Each row is a point on a landscape with many valleys, with its height.
From any point a ball rolls to the lowest of the 4 points nearest to it. It stops when none of these is lower. Distance is the straight distance between rows; heights are no part of it.
<300> h=574: [ -5 -36 -13   9  10 -10  -9 -26   6]
<329> h=582: [ -8  13  30   5   1   3 -19  13  -1]
<297> h=200: [-10  -3  24  11   3 -10 -24  -5   0]
<177> h=390: [ -6 -41 -26   7   8  -3  -2 -23   7]
<599> h=705: [ -3 -19  -7   3   7   3  -2  -5   4]
<190> h=223: [  1  -8 -24  -3  -3   0  18  -2   1]
<289> h=43: [ -2 -16 -28  -2  -3   0  17  -5   4]
<222> h=802: [ 9 21 -4 -6 -6  3 14  8 -4]
<415> h=217: [ -7  -9  15   8   5  -3 -18  -6   2]
<378> h=230: [-17 -28  16  17   6 -38 -24 -12  -1]
<320> h=720: [ 1 36 35 -4 -4  6 -2 30 -7]
<334> h=340: [ 14  27 -13 -12 -13   9  14   3  -2]
<479> h=548: [-3 -2 12  3  5  5 -7  7  1]
<125> h=505: [  9  17 -24 -11 -15   5  18  -4   1]
<2> h=480: [ -4 -17   2   5   8   1 -10  -8   3]
<302> h=801: [ -2 -17 -13   2   5   2   6  -1   3]
<301> h=512: [  5   5 -23  -6  -8   1  19  -1   0]
<540> h=559: [-4  5 20  2  4  5 -9 11 -1]
<362> h=698: [ 0 -9 -9  0  3  3  7  2  2]
<527> h=615: [ -5  12  27   3   2   5 -11  16  -2]
<519> h=186: [ -9 -27   8  13   8 -25 -19 -21   0]
<78> h=732: [ 5 22 15 -6 -2  4  7 18 -6]
<627> h=536: [ -4 -30 -14   7  10  -3  -6 -17   5]
<603> h=815: [ 1  8  9 -1  2  4  4 13 -2]
<655> h=357: [ -6 -34 -26   5   7   0   1 -16   8]
<172> h=286: [ -6 -33 -31   3   4   0   7 -13   7]
<630> h=724: [ 8 21  6 -6 -2  3 12 14 -5]
<143> h=500: [ 1 -3 -9 -1  1  2 11  5 -1]
<545> h=598: [ 8 34 20 -8 -5  4  7 21 -7]
<623> h=90: [ 17  39  -8 -19 -18  18  10   6  -3]
<163> h=406: [ 10  23 -17 -11 -13   6  17   0  -2]
<256> h=291: [ 14  32 -19 -22 -22  21  12   2   0]
<105> h=643: [10 27 12 -7 -4  4 10 17 -7]
<639> h=650: [-1 -4  3  0  5  4  1  5  1]
<438> h=380: [  5   2 -20  -4  -5   2  17   1  -1]
<315> h=481: [ 15  36   7 -11  -9   7  11  13  -6]
<101> h=642: [ -3 -14  -2   2   7   3  -3  -1   3]
<632> h=413: [ -5 -30 -23   4   7   0   2 -12   7]
<640> h=196: [ -5 -25 -29   2   1   0  13  -8   5]
<638> h=616: [ -3 -24 -17   3   7   2   3  -7   4]
<650> h=434: [ -5 -29  -4   9  10  -8 -13 -21   4]
<346> h=79: [  3  -4 -19  -3  -1   1  15   1   1]
<693> h=459: [ -5   1  21   5   4   3 -13   5   1]
<364> h=755: [ 2  4  4 -1  2  4  8 10 -2]
<398> h=546: [  5   7 -15  -5  -5   1  16   3  -1]
<571> h=276: [ -6 -29   0  10   9 -16 -15 -24   3]
<466> h=560: [-3 25 32 -1 -1  5 -5 26 -6]
<72> h=704: [  7  11 -10  -7  -5   1  15   5  -1]
<370> h=604: [-4 -8  9  3  6  3 -7  2  1]
<680> h=877: [ 1 18 18 -3  1  5  3 18 -6]
<682> h=182: [ -7 -14  11   9   6  -8 -19 -12   2]
<91> h=165: [-12 -17  17  14   5 -27 -24 -14  -1]
<708> h=278: [ 13  31 -18 -17 -18  15  13   2  -1]
<265> h=141: [ -4 -25  -6   6   9  -2  -9 -15   4]
<455> h=549: [ 13  39  15 -10  -7   6   9  17  -7]
<371> h=338: [ 15  33  -5 -13 -12   9  13   7  -4]
<483> h=172: [-11 -22  14  14   6 -27 -22 -18   0]
<553> h=229: [ 15  36 -14 -18 -19  17  12   3  -1]
<34> h=345: [ -8   3  25   8   3  -1 -21   2   1]
<468> h=191: [ -8 -22   8  11   8 -14 -17 -19   2]
<209> h=135: [-10  -8  22  13   3 -17 -24 -10   0]
<140> h=109: [ -6  19  32   1  -1   6 -13  21  -3]

Two balls start at each pair of points below. Name the first point that both come to, or write none.
<300> / <639> | <209>
<632> / <101> | none
<545> / <334> | <623>
<125> / <455> | <623>
<680> / <163> | <623>
<72> / <603> | none

Where does a ball stop that starts at each point below?
<468> | <209>
<599> | <265>
<693> | <209>
<638> | <289>
<378> | <209>
<364> | <346>
<177> | <289>
